Each row is a point on a landscape with many peaks, with its height.
From any point a climber steps to the highest of the 2 points nearest to it. It stops when none of these is higher. Distance is the straight distance between rows; heights are no part of it.
laka: [-12 -12  22   6  -6   8   4   5  11   0   9   1  -5  -4  12  19   7  -4
 -10  13 -30  -1 -21  19   7 -13  10 -11   2 -16   1  -4  -9 -15  -7  17
   5   0   6  11  -1  -3   1   2 -10 -10  13  29   3  24 -22 -14   0  -4
   9 -15 -22   6 -33]  height 5.08
Damag: [-11  -2   6 -12  11   0 -14   8  -1  -9  -4   2 -20 -18 -15   8 -10  17
  -1   0  13 -19   1  -1 -15  -3  10   7  -9   1  -3 -17 -17 -31  -3 -18
   8   9   7  -8   9  20   8  10   8   9 -12   6   7  -6   4   7   5   0
  -1   9  11  -2  27]  height 2.91
Lek: [ 22 -10  -1   1  -9  -5 -11   5   8   4  26   3 -13 -16   9  -6   7   4
 -13   3  -6  -2  -3 -12 -11  -7  -7 -14   5   2 -23   4  10   1   7   5
  -9  -3  -8   3  -1  -7  27  -8   7  -9 -20  -7  -7  -2 -13  -8  19  -2
   6 -13 -18  -8  -9]  height 1.70
Bomog: [ -3 -14   1   5  16   5  14   9  -8  32  -1  18   5 -12 -12  15   6   2
  15  29  16   6  -1  15   2  17   3   8  -8  -8   4  -9  -2 -27  20  -2
   6   7  10  14   3  -9  14   7  30   8 -10  -1  -9   5  11  31   9 -10
  -2 -27  -3 -10  14]  height 6.04
kodo: [ -4  19  22  -2  18 -11  10  13  -1  -2  -2 -15 -11 -18  -1   0  -3   5
  10   9  11 -22  -4  -8  -4   7   2  -3   1  -5   6  11   0  -6  10 -10
  -2  -5 -19   4   1 -12 -11   7  21   6   9 -12   0   2 -11 -13  22  -5
  -4 -12  -1  -7 -12]  height 4.41
vesop: [-12   3  -5  -2  -6   1  26   4  10   6  10  -7  13  11  -4   9   1 -11
  19   4  -2  10 -13  -6  11 -12  -6  -4   2  -7  -7  12  15  -3  -7   3
   2  10  -4   4   3   7 -10   0 -11   6   8  17  -5  18  -9 -23  13 -20
  11  11  18  11  -2]  height 3.09
sif: [ 31  -8 -18  -4 -19   7 -10 -13  16 -13   7  -4  15   6 -11  12 -13  -8
   2  -9  10  -6   0 -28  -8 -17   0  -9  14   9 -14   5  13  17 -11  -9
  -9   9  -2  -1 -10   8   0  10 -20  -5 -15  -5   4  -2  15 -27 -13  -9
  -3  38  20  11   9]  height 5.67
girit: [  6   9 -15  14 -17   2  -8 -16  22   5   5   2  18  17  -9 -18   6   9
   7  -7  -8   9  -7 -14   2  -5  -8 -14   3   8 -16  21  17  24   0  17
  -3 -11   9  12 -22   8  12   4 -28 -11  10  19  -3   2   5 -15 -13  -7
  12   2  -1   2   4]  height 2.47
zepig: [  6 -18  11   8  -1 -25  11   2 -10   3 -18   3   6   2   7  22   8  -4
 -12  12  -5   0  -5  19   9 -21 -19   9  -1  14  -8 -28  -3   2   6  -7
  -4  14  11 -12  15 -13   2  12  39  24  -3  -3   1  11  14  10   7   4
  -4  -5 -15   0  -8]  height 2.07
Fulu: [  3  -8   0  -5   2  -1  -8   0 -18   0  -1  18 -15  -2   7  -2   6  -5
 -16   0  -1   5  12  16 -11   3  -5  -8  -8  -5 -10   3   2 -16   3  -3
   2  -4 -10 -10   5   1  13 -14  -1  -5 -23 -16  -2 -20   2   6  10  19
   3 -14 -17   1  -6]  height 3.41
Legud: [-18   9  -2   2  -7  13  -7  -5  -6   2  -1   7   9  12   5 -18  -3  14
 -14  -7  -8  -6   4   6 -13  17   5 -13  -3  -4   2  30   8  -1  -6  -2
  -3 -17 -25  -1  -8  10   7 -25 -31 -36   4  -1   2  -9 -12 -24 -18   7
   4 -10 -19   1 -12]  height 1.60
kero: [ -6 -13 -11 -11 -10  -6  -1  -2  -2   0 -15   8   8  20  -9  19  -6   2
  -4  13   7   4 -11  10   3   1 -12   6 -13  17 -10 -22 -14 -13   2 -10
  -4   2  13 -12   7   5  -7  13   0   9  -3  22   4   7  14 -13 -22   9
   6   9  16  -1   9]  height 4.60
nake: [-20  -2  -9   7   4  11  11  -2  12  25  -1  11  -2  -5 -17   0   8  11
  22  14  12   7  -9  10   5  21  12   8   4  -6   6   4 -15 -25   7  18
   8   2  16  19   1   0   0  15   5   8  13  26  -2  23   1   4  -1 -18
   9 -10   0 -11  15]  height 6.26
logi: [  6   0  -7  -1   3   9   2  -9  -8  12  -1  11   4   6   4 -26   1  -8
  14 -10   2  12  17   1   7  10  -2  -2  -9 -16  15  14  11  15  -1  14
   1  -6  -8   7  -2   2  -7 -23  -8 -12   0 -17 -13 -32  -4  37  -5  18
   1 -21   9   6   1]  height 1.14
leko: [ -2   1   2   2 -10  -9  15   1 -30  -4 -10   5  22  21  13  13   4 -13
 -29 -16 -12   3  11  31  14  -8 -11   6  -8  -2   7 -10   3  16  -2  -3
   2   9 -11 -22  14  -8  -4 -20  -1   0   1 -12   6  -7   5   7 -10  22
  -1  15 -12  22 -18]  height 5.74
mir: [ -5   2  -9  14  13   4   1   0  21  15   5  -1  -2 -11 -12  -8   9  11
  24  13   8   0 -11  -5  -3  14  12   9  23  10   9   6  -6   2   8  20
   0   0  25  24 -11  -8   2  19  16   9  20  18  -2  18  -1   0   7 -17
   6 -19 -11 -17  11]  height 5.49
vod: [ 18   9   1   3  19 -16  -4  -8 -23  -5  -3 -20 -22   0  15 -14   0  -6
   3  -9  14  -2  15 -11   4  -8   4   1  -5  10   9  -6   1  22   6  -8
   1 -11 -16  -3  -7 -13 -13   6  23   5   9 -28  -1   5   3   6 -11  22
  -7  -9  12 -10   3]  height 0.31
rimam: [-20   3  -9 -14   9  -4  17   2 -24   7 -17   0   7  10 -25  19 -12   6
   0   1  21 -14  10  16  -6   7   8  11 -20   7  -6   1  -9 -21  10 -35
   1   4 -22 -17  16   6   1  -7   3   5  -4  -7  12   2  18 -24   6   4
 -14  -1  -3   7  -5]  height 2.59
bog: [ -8   3   0  -7 -12 -10  14  -1 -27  -1  -7   7  15  23   5  14  -2  -9
 -19  -8  -4   8   7  25  13  -3  -6   7 -10   1  -3 -10  -1   5  -6 -13
   0   4  -2 -27  17   6  -7 -10  -3   8  -7   1   9  -8  16   2 -11  13
  -5  24   3  18  -8]  height 6.76
gebod: [ -9 -11  19 -12   3  -6  -4  13  -2 -12 -13  -5 -11  -8   2  18  -5   7
 -11   6   4 -15  -2  16  -9 -18   0   9  -1   0  -2 -20 -14 -27  -9 -20
  -3   8   1 -13  13   8  -2  11  15  10  -8   5   8   5   0  -7  10   0
  -5  10   2  -3   8]  height 3.40
Niro: [-16   1 -11   1   7 -10  22   6 -27  12 -20  12  19  10 -12  13  -5   3
  -3   2  17  -5  17  21  -6  10   1   0 -14   7  -5   1  -1 -11  13 -24
   2   0 -18 -17  21   2   8 -23  -1   5 -18  -8   6  -7  12  -8  14  19
  -6  -9 -11  13  -9]  height 2.34
Zope: [-16   8  11  -9   3  11 -11  -3  18 -21  -3 -15 -11   1   2   3  -8   2
   6   1  -5 -10 -14   7   5   7  10   6  12 -12  16  -3 -24 -15 -18   5
  12   0  13  -3  -7   1 -10   6 -19   0  17  25  13  18 -18  -8 -12 -11
   6  -3   6 -11   1]  height 4.87
muk: [ -9 -12  15   5 -10   0  -2  11 -26  -2 -14  14   0  10  13   9   9 -15
 -34 -16 -23   4  12  36   4  -9 -16   8  -7 -11   3 -14  -1  -4   1   5
   2  11  -3 -20  16  -6   4 -12  -4 -11  -2 -14   4 -13  -1  22  -8  18
  -1   5 -12  17 -18]  height 4.82
fik: [ 15  -8   2   5   3 -10   8   5  10  11   9   2  -4 -15  -6   6   9   5
   8  13   0  -1 -12 -11   0  -3  -9  -9   5  13 -11   3  14  -2  19   3
  -9  -3   1  21  -1  -9  13  -2  19   6  -7   2 -17   8 -11  -6  29 -11
   4 -25 -18  -8  -7]  height 2.08
gem: [-13  12   5 -19   6   9  -9   8  -9  -8 -11  -5 -11   5 -14   2  -8   0
  -1 -11   8 -13  13   3  -5   5  10   8 -12   4   9  -3 -17 -20   0 -23
   5   4  -2 -17  13  27 -13   1  -7   3   1  -9  12  -6   1   0  -4  -4
 -13  23  15   9  19]  height 2.44
febes: [ 12 -11  12  10  21 -12  13   7   1  12  -3  -1  -2 -11   0   9   4  -4
  17  24   8  -2 -15  -2   7  -7   0  -3   7   6   4  -4   5  -2  14   3
  -3   3  12  16   3 -19   3   2  34  15   0  -2 -12  19  -4  12  24 -12
   2 -32 -21 -11  -8]  height 2.24
Dufon: [ -5  -5 -20   5  -8   4   7  -1   8  16  -4  16   4  -4  -8   5  10  -1
   6  15  -3  17  -5  -3   8   1  -4   5   3   4  -9  -9  -4 -10  15  19
   1   4  24  10   1   0  -1  16   1  11   0  16 -11   9   7  12  -1 -15
   2  -3   5  -3  16]  height 7.43
nitar: [  2 -11  -8  -2 -11   0 -13  -3  12  -5  -3  12  -4   1   3   6   1   4
 -12   6  -4   3 -12  -6  -6   2  -4   0  -4  11 -10 -23  -9 -13   3   2
   1  -8  25   2  -1   3   6  18  -1   3  -4  20  -3   0   9   0 -15  -3
   3  -1   1  -8  13]  height 5.82
ruga: [ -9 -15  -9 -22 -13   0  -9  -4 -12  -7 -14   4   2  16 -15  19 -10   0
 -17   9   3  -5   0  20  -6  -4  -6   1 -21  12 -14 -24 -17 -25  -3 -20
  -2   9   1 -21  13  20  -6   7 -11   6 -11  17  13  -4  18 -15 -24   6
   5  19  12  12  10]  height 3.81
benag: [ 13  17  -1   0  -1  -2  -1   1   4 -14  15 -19   6 -12  -7  -8  -3  14
  10   9   6 -17  -3 -20 -12  -4  -3 -10   3   9   0  24  13  22  14  -8
   0  -4 -29   8 -14  -8 -10   5  10  -1   2 -13   2  -4 -12 -33   8  -7
   0  13   5 -11  -9]  height 3.12
puzi: [  1  10   4  -1   9   5 -16  -1  10  -8   8   0 -26 -25 -10 -19  -3  17
   2 -15   5  -9  10 -19 -14  12  12   3   3  -5  -2   5 -12   3   1   1
   5  -5   7   3 -12   7  15   4   7   2  -5  -3   4 -10   2  22  -3  17
   4  -4   7  -8  18]  height 4.08
metaf: [-20  16  -8   2   3  -1  34  -3 -18  19  -3 -11  29  19  -8   3 -13  -4
  24   3  21   1   6   1  11  18   7   6  -7  -2   5  15   4   6   2 -15
  -3  -9 -12  -3  10   4 -17 -35 -10   9   2  11  -6  -5  -6  -2  13   7
  -3   1   6  18  -6]  height 2.01
zumev: [ 19 -13   5   6   4  -6  -4  -3   7   4   2   3  -4  -3  14   9   6 -10
  -3   1 -11  18 -14 -13   6 -19  -3  13  16  11  -4 -27   3  10   3  15
  -7   7  18   7   3 -15   2  15  13  13  -3 -10  -9  12  -7  21   5 -12
 -14  -7  -5  -6   1]  height 6.59
nume: [ 12  13  -5  -2  -7  -2  10  -1   2  -8  16  -7  10   7  14 -10   0 -12
   9  -7  -1  18   4 -21  11  -5 -10  -2   2  -6   8  12  23  29  -8   5
   2   4  -6   0  -3  -7 -11  -6  -5   4  -1 -16  -5  -3  -6   4   4 -11
  -4  23  22   8  -3]  height 5.27
dig: [ -7  20   3  -5  10  14 -19  -2  21 -20   2 -20 -16 -16 -16  -9  -4  26
   0 -16  12 -19  13 -16 -18  16  16   4  -1 -11   6  11 -13  -4 -15  -6
   9   2   5   3 -10  18   2   6  -7  -1  10   8   9  -4   0  10  -7  -4
   2  10  14 -12  18]  height 3.16
Lanup: [  5  14  18   1  16 -16  -2  -4 -26 -10  -8 -20 -12   4  23 -12   3 -16
   0 -15   0  -2  13   3  12  -3   7   5  -8   0  24  -6   1  21  -7   0
  -3  -7 -19  -8   0 -12 -17  -9  10  -1  14 -28   4   2  -7  16 -11  24
  -8  -1   4  -3  -9]  height 0.02
vevi: [-11  23 -14  -2  -3  16 -16  -4  -6  -6   1  -2  -3  14   0 -26  -3   8
  -9 -11   5  -6  20  -4 -12  28   8  -1 -13  -4   8  23   2   9 -10  -5
   5 -16 -18 -14  -8  15  -4 -14 -25 -20   4 -14   8 -16   1 -10 -19   9
  -8   6  -3   5   3]  height 0.74
Kipo: [ 13 -19  13   4  -8  -5   4   7   0   5   9   8   3  -8  17  10  12 -10
 -11   5 -22  20  -7   4   7 -20  -9   1   8  -4  -8 -25   6   1  -1  16
  -4  10  14   5   2 -12   3  -1  15   4  -2  -1 -11   9  -7  20  12  -6
 -11  -7 -12  -4 -13]  height 5.86
kupa: [  0 -13  17  -3  -7  -1  -9   6   0   6   4   7  -7 -11  13   7  10   3
 -26  13 -24  -1 -17  26   7   3   8  -6   0   1   4  -6 -11 -12   1  17
  -7  -7  19   4   1 -20   6  -1   4  -9  14  27   3  11  -7   6 -14   8
   7 -23 -35  -3 -24]  height 4.31
Teg: [ -5   7  -6  -1   3  -3   9  -3  -9   8  -8   9   3  10   0  -2   3   4
   1   5   2   7  -7  15   6  11  -4   2  -4   5   1   0   3  -1   9   1
   1  -7  -1   4  12  -6  -1 -11   5  -1   7   7  -6  -1   6  -2   0  11
   3  -9  -9  -1  -6]  height 2.71
goz: [-26  10   1   1   1  11  14   8  -1   9   2   7   6   7   5  -7  -2  -7
   8  -5  -4  11   5   1   8  12   0  -3  -3 -22  10  24  10 -10  -6   4
   0  -2 -15   0   5   9  -9 -17 -15 -14  17  -4  -6  -6 -15   6   9 -11
  -4   5  12  15 -11]  height 1.63
Lir: [-35  21   0   2  11   4  31   7  -3  12 -10 -12  20  14  -6   4 -12  -3
  16   4   9  -3   6   1  10  16   9   6  -1 -13  12  17   5  -7  -4  -8
  -5   3 -19  -6  10   9 -18 -15  -9  -5  13  -1   0   3 -15 -17  18  -9
 -11  -1   8  13 -12]  height 1.84
dopo: [-10  -3  15  -2  13   4  -9   4  -8   5  -4   9 -14 -12   4  -1   0   6
 -15  10  -9  -9  -9  21   3  16  16   4   2  -3  13  -5 -14 -19   0   0
  -1  -6  17   5  -2 -17   7   1   9  -1  14  13   4   9  -3  20  -6   9
   1 -23 -25  -6 -14]  height 4.51
lebon: [ 31 -16 -11   1 -17   1 -35 -12  15 -24   0  -2   3   3   8   1  -5   5
 -16 -11   0 -10  -2 -17  -9 -12  -2 -18   8  20  -8  -8   0  19 -14   1
 -12  -9   5  -6 -19   1  15  11  -9 -11 -16   1   7  -8  11 -29 -18   4
   7  11 -14  -5   4]  height 2.45
femu: [ 28 -11  -2  -1 -11  -4 -21  -1   4  -6  30   3  -6  -9  18  -6   4  -8
 -19  -1 -13  -3  -8  -9 -15 -19 -13 -17   8   6 -18   0  10  11  -7   4
 -16  -3  -7  -9   2  -7  23  -2  -1 -18 -21 -11   4   1  -9 -15   3   1
  12   3 -27  -3 -16]  height 1.28
Sot: [-17  17  -3   2  -2  12  -4  -6  13  -1  -1   1  -7   5  11 -25  -2  -2
  15 -14  -5  12   8  -8  16  21   8  10   3  -9  28  18  -8   9 -16  10
   7  -9  17   3  -7  10 -10   3 -14   1  20   3   0  -5   2  26 -13  -4
  -4   7  12   1  17]  height 0.98
vuged: [ 18   5 -13  -4 -12   5  -1  -4  25 -17   4 -14  13   7 -17   9  -9   0
  14  -8  12  -8  -5 -24  -9  -7   2  -3  11   8  -7  15  16  13  -4 -10
  -3   8 -17   5 -18  10 -10  14 -13   0   4   7   6   3   4 -31  -5 -17
   3  27  27  -1   7]  height 4.29
tofiv: [ 17 -12   8  -7   1  -9  -5   9  -6 -15   2 -11  -8 -11  12   6  -3  -7
 -10  -1   1  -2   2   1  -5 -28  -4   5  -2   3  -5 -22   0   0  -9 -10
  -1  11  -7  -8  11  -5  -3  12  16   1 -12 -12   6   1   4 -14   6  -1
  -9  19  -1  -1   4]  height 4.06
parog: [ 27   2 -11   7  12 -17 -11 -15 -15  -2  -2  -9 -14   5  10 -10   3   2
   7  -5  15   3  10 -21  -6  -8  -2  -4  -5  24  -1 -13  -1  23   5  -6
  -3 -11  -2  -5 -10  -6   1  11  24   8  -5 -23  -2  -1  13 -10 -12  24
  -2  -8  -3  -6   8]  height 0.71
Turep: [ 11 -19  18   2  -2  -4   7  12  -2   7  20   3  -4 -11  15   1  10 -18
  -2  13 -19  11   3   6   6 -21  -8  -7   4 -19  -7  -9  13   0   2  17
   2   9  -2  11   7  -7   9 -16  10 -11  -9 -15  -8   0 -10  22  25  -7
  -3 -14 -12   5 -24]  height 5.26
zoda: [ 16  22  -5   2 -10   3  -2  -5  -4 -12  24 -14  13  -4   7 -16  -4  -5
   2   1   2  -3   8 -21  -6 -11  -6 -15   2  -2   4  32  15  29  -4  -4
   1   3 -23   3  -7  -7 -14  -4  -8 -11  -1 -17   4  -6  -4 -14  -2  -5
  -8  30  17   1  -5]  height 4.05
Ked: [  0 -20  11   3  -5  -6   5  11 -29   8 -15  20  -3   5   3  11   5 -10
 -21   3  -9   8  17  35  -4  -2  -8   2 -12 -15  -5  -7  -3 -14   6   2
   4   9  -7  -5  14   0  12 -17   3 -13 -19 -21  -5 -19  -3  26   5  16
   5 -14  -8   5  -9]  height 4.09
Rimit: [ 16  -2  10   7   8  -9   2  -2  10  -5  12  -4 -16  -9   4  -1   4 -13
  10 -13  -1   9  -2 -23   5 -19  -6  11  13  -1  -1 -11   9  20   0   8
  -4   6  -2   8  -2 -10  -2   9  12  16  -5 -17  -9  11  -9  12  18 -12
 -13   2  11 -10   2]  height 7.90
Nuson: [ -9  15   3  -8   5  12 -15  -3  19 -17  -4 -15  -9   5  -6  -7  -6  10
   4  -7   6 -12  -3  -7  -2  16   6   4   3  -6  13   5 -12  -6 -14  -2
   8  -5   0  -1  -3  10 -11   3 -14   1  18  14  13   4  -2  -8 -16  -3
   2   4  15 -12  11]  height 4.03
Fegi: [  3  -5  -6  -3  -8   4 -24  -5  20 -13   3   5  -4   3   3  -3   0  13
 -11  -1 -14  -3 -10  -7  -9   2   2  -1  11  10  -7 -13 -11  -1  -2   8
   1  -9  29  11 -12  -7   8  14 -10  -6  10  30   1   3   2  -4 -19   1
   8 -12 -15 -14   6]  height 5.15
lazi: [ 15   5   1   5  -3  -3   6   4  10  -7  16  -6  -5 -14   3  -3   1 -16
   9 -20   3  12   3 -35   3 -18  -6   5   8   1  -2  -1  18  27  -3   2
  -8  13 -12   4  -5  -3  -6  14   4   8  -7 -23  -2   3  -8   6   7 -17
 -11  26  23  -2   6]  height 6.49
Darad: [  3 -11 -25   2 -18   1  -1 -11  20   8   2   9   9   3 -27   8  -1   9
   2  -5  10   6  -6 -22  -9  -8  -9  -3   1   8 -33  10  14  -6   6   5
  -7   5   2   3  -9  22  13  12 -18  -1 -13  12  -2  -6  19 -23   5  -7
  11  15  13   5  17]  height 3.87
zoler: [  2  -6   6  -6   2   5 -19   2  -5  -6  -2  -1 -12 -19 -13  -7  -4  19
   3 -10   9  -8  13 -13 -13   4  12   0  -8  14  -8 -19 -22 -18   8 -16
   6   3  15 -13   2  30  12   7  10  11 -34  -7   3 -16  10  15  -7   9
  -1  18  18   7  41]  height 2.31
dat: [ -9   1 -16   4  -2  -6  34   3 -22  17 -10  -1  26  14 -13  13  -6   1
   6   1  15   0  10  20   2   7   0  -5 -12  -3 -13   4   6   3  14 -21
  -5  -8 -20  -9  19   6  -2 -36  -5   6 -14   7  -5  -8   2 -11  20  11
   6  -6  -7  16 -16]  height 2.17
Logil: [-24  -6  23  -4  -3  13  -3   2   9 -10   3  -1  -7  -2  12   9   3   0
 -11   2 -26   2 -18  17   7  -8   9  -5   7 -27   7  -4 -15 -17 -17  16
  12   1  12   2   3  -1  -7   2 -24 -14  19  27   8  21 -24   0  -2 -10
   3   0  -3   4 -18]  height 5.80
mumak: [-15  -3  -4 -22   5   4  -1   0 -21   0 -14  -3  -1  16 -18  14 -15  -4
  -8   0  13 -14  11  13  -5   3   5  10 -15  11   0  -5 -17 -18  -2 -28
   1  10 -13 -19  14  19 -10   2  -6   5  -7  -6  16  -6  16 -20  -3   5
 -15  16   7   9   9]  height 3.00
supi: [ -2  -5   5   7   9 -18  19   1 -11   8 -25   0   9   3   8   9   6 -12
   7  17   2  12 -17  21  14   0 -13  13   5  15   3 -15  -9   4   8  -4
  -1  12  15  -5  16 -16 -15  10  27  22   0   3   5  20  11  11   2   2
   4  -7  -1  -7  -4]  height 2.25
timef: [  2   2   8  -5  -2  13 -31  -6  12 -12   6   2 -16 -10  11 -14  -1  15
 -13  -8 -17  -5  -3  -6  -4   4  10   0   9  -4   7 -10 -16   8 -12  11
   6 -13  27   4 -10  -5   9   9 -12  -8  12  17   8   0  -2  13 -19   7
   4  -9  -7 -12   7]  height 6.77
gad: [  6  12 -10  14  -7   4  -7 -18  26  -5   0  -2  13  10  10 -22   6   2
   6 -13 -15   9  -4 -23   6   4  -1  -6  20   7   4   9  13  34 -13  26
  -4 -13  20  16 -22  -5   0   8 -15  -4  17   2  -3   4   4   3 -14 -12
  -4   4   3  -7   7]  height 1.72
Gabo: [ 30  -8 -11   0  -4 -12 -31 -19   1 -14  -2   0  -5   5  11  -2   0   3
 -10  -4   9  -7   0 -16  -8  -5   0 -11  -1  29  -5 -12  -2  22  -5  -3
 -13 -12   3 -11 -18  -6  10  19   5   1 -10 -12   5 -12  16 -27 -16  20
   3   5 -15  -1   9]  height 1.52
femim: [-18  11  -8   4  -4   6   0  -8  -5  15  -2   2   6  20   2 -13  -1  10
  -3  -1  -7   3  -3  12  -1  13   4  -6  -6   0   1  15   4   0  -4   4
  -2 -18 -11   1  -4   5   2 -21 -25 -16  16  22  -1  -5  -3 -13 -13   8
   8 -10 -13   5  -6]  height 2.21
keko: [ -3  15   6   1   7   3   3  13  14  -9  16 -19  -3 -23  -6  -1  -2   8
   6   6   5 -18  -3 -16 -10   2   1  -5   5  -8   3  18   5  -3   7  -5
   5   4 -21   9  -4  -7  -8   1  12   0   7   0  -2  -4 -13 -20  21 -14
   2   3   7  -8  -7]  height 3.85
vukup: [ 10  -3   0 -17  -8  -9   2  -2 -15 -10   7  -6   2  12  11   3  -7 -14
 -12  -2   5  11  19  10   7 -20  -8   3 -10  10  -3 -10   8   6  -7 -13
  -4   6  -6 -17  10   6 -11   3   1   7 -11 -13   8  -6  14 -10   1   3
 -14  31  10  10   5]  height 5.16
fuzi: [ 12  -4 -14  10 -20   7   1 -14  21   3   5   8   7   7 -10  -3   3   0
   2  -8  -8  13 -12 -21  -2  -7  -7  -6   6   6 -20   8  14   7   4  12
  -3  -5  12   8  -7   5  10   3 -20 -11  -3  12  -5  -1  10 -13   1 -11
   6   2  -1   2   7]  height 3.10
bam: [ -3   3 -11   0  -1  12  -4  -6   4  12   1   9  -8   3   1 -28   1  -3
   8 -17  -4  14  19  -1  13  19  -1   5  -7 -13  11  10   0   4   1   8
   7  -9  10   5  -8  11   2  -8 -15   0   5  -9 -10 -22   8  40 -14  12
   0  -4  12  10  16]  height 0.90
Gezu: [-10   8   2   4   5   8   4   7  -8   2   3   3   1   1   5 -19   1  -8
   6 -10  -7   4  11  -2   1  11   0   3  -1 -20  15  28  10   5  -1   6
   2  -3 -19   2  -3  -1  -8 -26 -13 -18  12 -25 -14 -24 -22  20   4   7
  -1 -12   5   1 -11]  height 1.38
deti: [  0  12  -3  10  -2  11  -5  -9  28  -5   1   0   0  -9   4 -24  10   4
  12 -14 -13   8   2 -16  10   9  11  10  20  -3  12   7  -4  26 -10  27
   5  -7  29  20 -19  -3  -2  11  -6   3  16   3  -4  -1  -2  22 -10  -8
   1   1   6  -7  13]  height 1.32
Dad: [ -4  -7   9  12  12 -12  23   4  -8  15 -22   2  11  -6  -2  15   2   1
   5  23   6  -8 -20  26  12   7   0   0   0  16  11 -10 -15 -10  13   0
  -5   0   9   2  14 -18  -4   6  30  15   2   9   0  17   4  10   8   1
  10 -22 -19  -7 -16]  height 2.39
midu: [ -3   6  18  11   2  -5  18  19  -5  -1  13  -9   4 -11  12  -4   2 -18
   7   5 -17   1  -5   5   0  -9  -8 -11   1 -19   4   5  17   3   3   9
   2   3 -18   8   2 -10  -6 -16   1 -11   2 -15 -13  -6 -20  -1  27  -1
   0  -6  -6  10 -35]  height 5.32
finam: [ -7   2   8  -1   5  11 -14   3   2  -2  10   7 -19 -16   4 -11   1   8
  -8   2  -8   0   0   0  -5  11  15   6   7 -18   7   0  -7 -11   2  10
   6  -3  14  10  -3  -5  10  -6  -4  -4  10   9   0  -5 -12  24  -3   5
   0 -12  -6  -6   4]  height 5.20
Muzab: [ -8  -7   4  -1  23  -7  13   8 -19  19 -10  11  -7  -3  -5   8   2   0
   8   9  10  -5   0  19  -5   5  -6   3 -13  -9   4  -4  -3 -26  15 -15
   4   2  -2   1  13  -3  11   0  25   8 -14 -13  -9  -5   6  21  14   2
  -2 -25  -5  -2   2]  height 5.57
maba: [ 30 -11 -17   0 -20  11 -30 -13  14 -20   4  -4  11   4  -2  -2  -8   8
  -9  -4   3 -13  -3 -14  -9  -9   0 -20  10   7 -15  12   6  18 -15  -2
  -1  -3  -7   0 -27   6  11   5 -32 -17 -16   4   9  -3  10 -34 -25  -1
  13  19   1  -4   6]  height 3.64
kevu: [-12   6  14  -2  23  -5  11  14  -9   3  -7  -5  -9  -6  -9   6  -2  -5
   8   3   8 -11   7   7  -3   0  -2   8  -4 -16   2  -4   3 -17   6 -11
   6   6 -15   0   8  -2  -6  -4  18   6  -1 -14  -5   1  -5   6  21   0
 -10  -6   7  -3  -2]  height 5.03
les: [  0   4  -6   2  -9   4   6   2  34 -13   6 -10   8   3  -8   9  -5  -2
  20  -7   5   0 -11 -19   2  -8   0   1  14  -3   7  18  10   7 -10   5
  -1  16  -5   8 -13   8  -9  10 -19   4  13  13   5  15  -7 -18   1 -28
   6  21  28  -1   7]  height 3.57
tovu: [ -2 -14 -14   4   6  -1  20   3  -4  35  -5  17  20  -5 -15  10   9  -6
  22  26  14  19  -3   6  11  18   1   2  -4   0   1  -8  -2 -14  22  14
   4   8  12  14   5  -7   1  12  19  14  -8   0 -14   6  13  24   3 -18
   5 -15   9  -1  16]  height 6.46

Where does a climber stop that starts at each point below?
goz -> mumak
Sot -> sif
vod -> sif
kodo -> Dufon
Fulu -> bog

Call two points neighbours if one is among the 2 nearest of the other. Go from one point of each pair to the other, from neighbour to neighbour, staying as high as possible. Name the lowest point that can't be avoided.
Rimit and midu -> Turep
Logil and timef -> kupa
Rimit and Dufon -> benag
